Each row is a point on a tangle of strands that fork, close into loops and nearly touch. The rows are in no order.
(in the rows, 128 means zero)
Two points are linked if the straight distance between their rows is under 117. Some points are linked to none.
<1101>: [154 149 157 174 138 137 154 118 174 170 126  83 129 107  88 164 129 124
 119 101 202 128 161  91 131 103 155]
<156>: [122 114 132  82 141 159  83 135 100 103 170 130 119 132 144 149 139 143
 143 119 102 132  98 161 126 131  98]
<149>: [ 99 126 110 124 107  88 170 101 110 126 116 173  74 164 123 137 108 131
 101 160  94  96 153 132 114 163 165]
<640>: [106 136 126 111 144 150  85 123  90 176 169  70  96  98 185 146 193 140
 183  85  99 127 108  94 111 112 110]
<854>: [114  97 131 139 172  97 145 134 128 146  96 148  80 117 100 177 164 113
  66 148 122 110 187 124 118 108 179]
<488>: [135 146 162 162 110 150 123 113 144 167 155  83 207  86 123 103 109  95
 114  91 187 147 159 129 158 156 128]
<504>: [115 129 129 152 162 137 150  89  72 131 158 149  87 166 130 158 150 159
 118 138 117 139 138 143 147  91 170]
<988>: [144 155 136  93 114 114 131 125 165 116 137 126 193  90 108 153 137 138
 123 115 119 124 165 140 137 133 134]
<1070>: [152 167 119  83 148 118 145 143 120  84 159 122 149 117  60 139 143  95
 126 156 113  89 146 158 130 122 134]
<631>: [142 157 126  87 147 137 111 135 107 109 190 127 141 119 137 141 164 119
 149  95 116 120 118 130 133 134  86]
<238>: [170 163 157 155 157 117 148 115  96 151 138  87 131  94 137 166 171 156
 174  74 142 138 135  85 153  95 121]
<173>: [ 86  94 120 129 162 188  81  90  64 151 218 101  96 136 146  82 138 166
 157 169  89 131 127 149 142  95 155]
<979>: [126 111 106 119 139  48 142 181 141 133  78 138  82 171 117 143 123  68
 102 179 128  86 169 127  92 140 131]
<1087>: [144  97 174 164 116 136 142 141 101 163 125 128 127 133 183 125 120 157
  90  85 144 178 116  88 139 115  57]
<1065>: [142 149 138 144 138 124 115 115 161 154 145  82 135 131 150 170 132 169
 137 104 132 141 143 146 145 132 132]
<187>: [104 145 103 173 110 124 169 134  93 151 136 110  86 178 104 140  81 175
 125 166  94 122 141 151 120 155 132]
<225>: [133 118 113  81  96 141 111 110 127  77  96 173 134 137 135 143  95 135
 136 133  96  92 132 170 140 155 113]
<599>: [151 122 143 151 110 124 154 128 138 107  83 172 180 122 145  52  98  79
  89 109 163 152  66 105 134 164 119]
<1048>: [ 76  81  96 110 126 169 101  99  87  94 126 130 109 127 126  73 100 176
 157 194  82 118  96 198 131 118 142]
<655>: [120 108 131 124 145  79 162 134 164 107  84 182 127 120 112 128 151  95
  67 169  97 107 155  87 123 159 180]
<208>: [113 133 127 129 135 112 100 117 136 157 129 106 123 152 179 172 139 187
 145  83 139 175 112 155 119 105 118]
<102>: [140 146 146 157 167 126 138  88  67 143 176  97 107 105 139 169 195 160
 181 110 100 123 149 103 160  78 153]
<805>: [143 145 143 173 144 152  95 119 160 175 141  71 143 126 160 131 111 156
 138 102 188 162 117 129 147 135 144]
<697>: [133 147 169 132  82 115 107 113 165 179 124  85 196 109 118  96 101  97
 117  72 192 131 183 156 148 154 149]
<35>: [143 157 145 118 140 149 133 173 153 109 171  98 157 112  79 170 170  74
 140 138 105 108 207  89 150 133 109]
<295>: [161 190 107  95 128 137 139 163 143 104 120 123 172 120  65 139 115  71
 138 143 145  95 140 144 126 128 124]
<426>: [130 126 126  86 124 148  96 144 139 118 172 110 178  63 149  81 125 124
 142  88 144 162  68 113 109 123 100]
<1105>: [132 130 120  67  95 146 113 101 137  93 113 184 176  83 114 148 123 150
 134 104 113 104 139 146 120 143 118]
<761>: [156 133 125 138  78  64 127 146 178 143  70 124 151 170 130 134  80  85
 118  99 167 125 155 149 119 126 149]
<693>: [ 55  70 126 112 146 190  84 104  73 120 164 110  85 157 129  80 116 166
 144 194  90 138 106 165 119  87 158]
<459>: [ 86  65 124  79 109 135  87 137 136 108  98 123  58 183 179 117 121 138
 134 150  82 152  74 173  94 119 138]
<711>: [117 145 101 141 124 149  91 135 118 133 154  98 108 147 144 129  75 168
 152 177 111 113 118 173 138 148 106]
<447>: [126 114 145 120 167 102 143 135 105 163 113 104  77 106  80 187 181 126
  99 131 150  95 198 147 121  75 150]
<94>: [127 125 134 101 106  74 131 107 162  97  94 188 143 120 151  94 137 127
 132 149 127 113 112  72 117 199 144]
<23>: [138 125 131 124 121  83 165 123 168  92  71 175 173 113 131 101 126 109
 108 159  95 112 125  78 121 159 137]
<58>: [159 117 135 137  92 138 117 144 157 110  89 158 184 137 147  87  87  98
  90 113 152 148 109 128 139 156  94]
<708>: [127 140 126 171 148 140 154 132  64 141 170  76 105 163 100 125 112 178
 122 166  91 111 154 155 146 135 147]
<1035>: [131 164 132 127 154 117 140 136 177 178 115  77 121  82  74 169 135 111
 128 137 185  93 170 125 118  95 148]
<606>: [150 123 146 117  57 110 112 127 169 153  86 126 190 150 130 108  76  98
 115  63 179 138 172 167 136 143 139]
<90>: [146 143 154 184 133 139 158 119 153 153 138 120 146  87 112 151 124 148
 105  92 180 168 134  76 136  99 129]
<340>: [ 92 105  94  93  85 162  95 126 135 112  47 146  77 145 158  98  96  92
 156 164 110 114  44 107  99 160 118]
<84>: [107  82 141  86 130 154  82 143  77 101 143 127  61 184 157 125 126 146
 140 135  98 138  71 184 124 125 106]
<204>: [101  92 145  73 152 144  74 120  78 148 188  85  96 118 166 126 191 140
 157 113  74 127  95 137 106  92 134]
<343>: [143 156 144 175 143 143 114 127 102 166 129 122 118 144 150 169 141 146
 176  71 178 151 101 102 138  92 124]
<836>: [165 161 130 127 170 122 148 135 122  88 173 120 149 111  90 144 169 138
 126 140 108 133 121 144 129  95 149]
<1108>: [125 122 116  83 117  56 175  82 114 105  75 192  76 151 115 110 130 112
 122 155 101  98 133 133 106 178 175]
<360>: [127 145 122  99 178 101 140 133 119 178 142  65 105  96  72 168 169 101
 128 142 135  78 187 130 111 105 130]
<1009>: [152 137 133 149 152 134 138 139 145  81 145 150 131 145 115 150 139 135
  96 163  94 128 135 132 151 114 148]
<818>: [147 144 160 107 112 126 142 156 174 157 122  97 184 109  92 147 145 104
 118 110 158 136 198 109 134 126 115]
<490>: [110 121 114  83  96 166  59 165 141 127 105 108 117 136 155 144  96 116
 136 122 149 140  74 152 116 133 111]
<179>: [140 111 138 139  93 120 161 152 188  95  74 168 204 109 123 105 117 109
  80 170 110 121 173  99 131 133 123]
<633>: [145 103 192 161 113 127 164 136 133 170 108 130 140 126 159 142 124 152
  88  97 137 160 174  75 158 124  72]
<612>: [134 104 104 119 113 101 126 171 184 149  46 150 149 115  85 140 119  74
 107 161 158  80 173 120  98 104 135]
<819>: [153 130 169 159 155 133 161 122 158 132 149  78 162  86 123 151 160 168
 106 116 127 156 169  88 158 108 120]
<840>: [ 97  86 101 118 139  98 124  92 115  96 113 175  67 194 180  91 147 147
 150 130  99 160  88 177 116 143 135]
<554>: [109 114 108 113 108 149 100 113  90 108 162 103 119 134 140 122  93 183
 133 184  84 100 134 193 142 152 139]
<335>: [151 154 127 107 110 110 103 135 163 141 125 102 182 108 153 137 109 138
 135  99 143 135 133 159 135 139 124]
<200>: [169 167 122 146 149 147 120 169 147  93 140 137 150 154 112 126 116 110
 125 111 165 149  67 128 134 120 112]
<563>: [154 158 130 102 176 123 134 114  91  84 215 124 126 116 115 128 178 130
 144 111  93 113 124 141 138 110 125]
<511>: [132 114 122 119  74 114 107 151 189 176  58 127 173 121  78 129 108  79
 108 115 201  92 188 130 117  81 160]
<809>: [123 125 122 159 165 149 123  99  62 141 226  92 118 126 114  96 142 159
 144 165  66 103 132 157 155 128 151]
<107>: [132 115 153 159 141 159 109 126 169 108 176  89 169  62 139 126 135 170
 123 135 118 155 141  98 152 117 105]
<929>: [115 111 106 142 162 143 144  84  91 101 160 175  77 183 137 109 132 152
 114 163  99 130 110 160 148 113 158]
<575>: [127 134 136 134 117 115 113 137 193 186  94  94 156  91  62 138 117  88
 103 114 203  98 173 134 119  91 181]
<17>: [120 157  98 133 138 136 192 121  86  96 108 161  89 178  77  97 116 136
 143 146 106 125  72 166 130 155 115]
<296>: [151 145 133 122 115 144 127 135 137 111 188 109 208  62 121  65 112  94
 123  93 165 170 124 104 135 137  79]
<668>: [128 133 161 114  95 148 158 139 131 119 166 128 207  85 113 101 120 113
 110 125 153 162 177 114 157 128  57]
<796>: [146 173  98 133 159 145 146 137 109  92 135 161 113 169 103 121 108 131
 145 133 145 146  45 155 125 120  99]
<876>: [133 107 170 135 132 154 117 137  96 124 166 100 130  39 157 147 167 160
 144  85 120 154 155  69 136 112  85]
<984>: [128 140 156 168 119 159 103 121 126 162 148 102 169 114 144 101 112 120
 100  76 196 166 107 136 133 146 137]
<437>: [ 82 146  87 170 124 134 112 130 110 154 116 157  79 188 163 127 100 118
 168 141 159 130  71  92  89 150 112]
<941>: [107 111 110 126 132  96 136 103 148  96  82 179 110 158 182  82 154 144
 141 121 109 168  55 142 101 143 124]
<730>: [118 149 114 193 132 151  96 138 108 171 124 131  84 175 169 165 108 141
 162 103 173 151  86 102 117 107 118]
<1067>: [137 132 122 134 129 102 148 128 158 103  75 185 141 145 151  84 129 117
 131 109 135 155  48 112 119 164 121]
<92>: [124 136 130  74 112  49 147  77 132 110  85 195  97 132 129 102 132 132
 174 156 124  95 113  99 124 199 164]
<153>: [147 134 138 119 135  75 151 168 143 133  89 135 106 187 115 163 130  91
  90 132 128 124 158 143 112 120 131]
<183>: [ 94  97  95 109 106 130 123 113  89  96  98 148  72 176 167  97  84 157
 152 148  97 125  97 201 125 168 118]
<292>: [160 138 135 153 111  67 162 141 167 156  91 140 120 183 147 145 115 122
 113 103 148 146 137 122 108 136 136]
<336>: [178 164 113 129 137 156 105 146 157  85 117 139 198 124  91 117  97  95
 133 129 139 118  90 152 156 125 130]
<431>: [113 107 100 123 159  97 145 188 120 113  80 159  92 145  69 147 126  73
  87 191 127  77 166 129  98 131 124]
<1029>: [111 159  96 171 118 130 133 113 122 141 133 135  96 166 126 157  85 161
 139 150 122 114 108 148 127 132 125]
<703>: [153 129 158 162 144 106 179 140  79 137 108 135  83 116  97 199 175 126
 116 107 133 114 159  78 142  67 148]
<21>: [124 117 159 117 123 161 123 136 128 137 188  83 161  70 154 139 165 129
 131  73 134 140 179  76 148 157  65]
<485>: [117 135  74 148  58 106 162 124 113 164 102 156  78 171  96  81  43 130
 171 141 148  77 100 116  99 182 120]
<1064>: [105  92 103 133 155 158 163  76  70 102 134 176  63 198 118  54 128 130
 123 154  98 147  97 153 157 149 152]
<344>: [122  88  99 103 116 144 145  89  75  93 122 159  80 181 115  77  89 150
 125 142  84 118 124 206 159 164 146]
<6>: [143 102 128 137 140 108 141 125 159  72 112 178 126 148 117 116 144  99
  69 180  77 107 146 132 153 139 178]
<1014>: [ 92  93  90  98  96 134  77 142 145 128  72 118  84 156 186 125  93 131
 146 146 121 150  64 145  98 127 127]
<1039>: [134 133 158 105 133 147 128 128 122 113 196 119 149  98 119 163 182 112
 133  98 100 112 205  77 149 142 102]
<347>: [133 125 128 121 150 150  89 150 149 138 190  71 168  60 173  87 160 102
 149 103 106 146  77 109  97 112  98]
<1092>: [144 116 182 168 132 114 160 146 120 143 107 153 116 132 125 181 152 139
 104  88 135 131 159  65 134 105 102]
<776>: [118 107 150 139 118 128 121 132 133 167 111 122 124 138 180 124 123 169
 108  89 151 190  93 119 106 123  97]
<7>: [118 131 114 160 145 168  90 133 157 121 163 106 149  62 139 135 119 159
 145 125 141 160  98  88 129 114 126]
<445>: [101 110 131  82 143 143  87 138 145 127 191  91 144  80 161  96 179 131
 153 122  72 125  77 138  88 105 126]
<787>: [ 57 136  71 137 110 145 112 119 109 137  84 152  73 146 150  91  88 116
 180 174 129 121  50 100  92 172 110]
<377>: [ 98 157  70 145 126 174  98 101 140 135 154 139 145  79 132 143  97 153
 161 145 161 134  81 127 112 108 134]
<290>: [108 127 110 139 139 100 147 104 127 131 112 148  89 137 106 155 123 131
  74 177 101 103 174 149 120 125 191]
<524>: [140 110 127 108 104 113 161 162 169 113  51 164 193 110  82 128 131  88
  86 154 138 113 167 114 109 111 131]
<181>: [146 143 166 106  93 145 158 157 155 150 154  94 218 110 113 103 145  87
 129 125 157 155 213 120 146 144  82]
<1096>: [134 120 126 144 150 130 118 127  98 135 168  84 111  45 177 125 195 138
 182  68  99 135 116  65 126  99 101]
<991>: [155 137 121 116  88 122 128 126 161  92  70 174 146 148 141 137  85 110
 135 115 132 107 114 138 128 159 119]
<749>: [139 123 139 163 156 127 160 112  42 136 138 145  63 151  94 173 155 130
 102 139 112 109 157 115 151  75 179]

A piece is all that can be reached along the links. How many separate loops has the piece of each point below (a circle has one, a figure eight two, a Y none), and how many tips (points with one link)?
<631> | loops 1, tips 4
<749> | loops 1, tips 2
<693> | loops 1, tips 0

How many points has the smallest loop of links through each point below? Write 0 if it is on no loop.
<524> | 15
<1064> | 23
<1048> | 9
<1014> | 0

Name the points in between on the shortest way along the links from the first point to the second, in order.
<599>; <296> | <58>, <991>, <225>, <1105>, <988>, <818>, <181>, <668>
<6>; <730> | <1009>, <836>, <563>, <631>, <156>, <84>, <459>, <1014>, <340>, <787>, <437>
<360>; <84> | <1035>, <575>, <511>, <612>, <524>, <179>, <23>, <655>, <6>, <1009>, <836>, <563>, <631>, <156>
<979>; <640> | <153>, <292>, <761>, <606>, <697>, <488>, <984>, <805>, <1065>, <335>, <988>, <818>, <181>, <668>, <296>, <426>, <347>, <445>, <204>
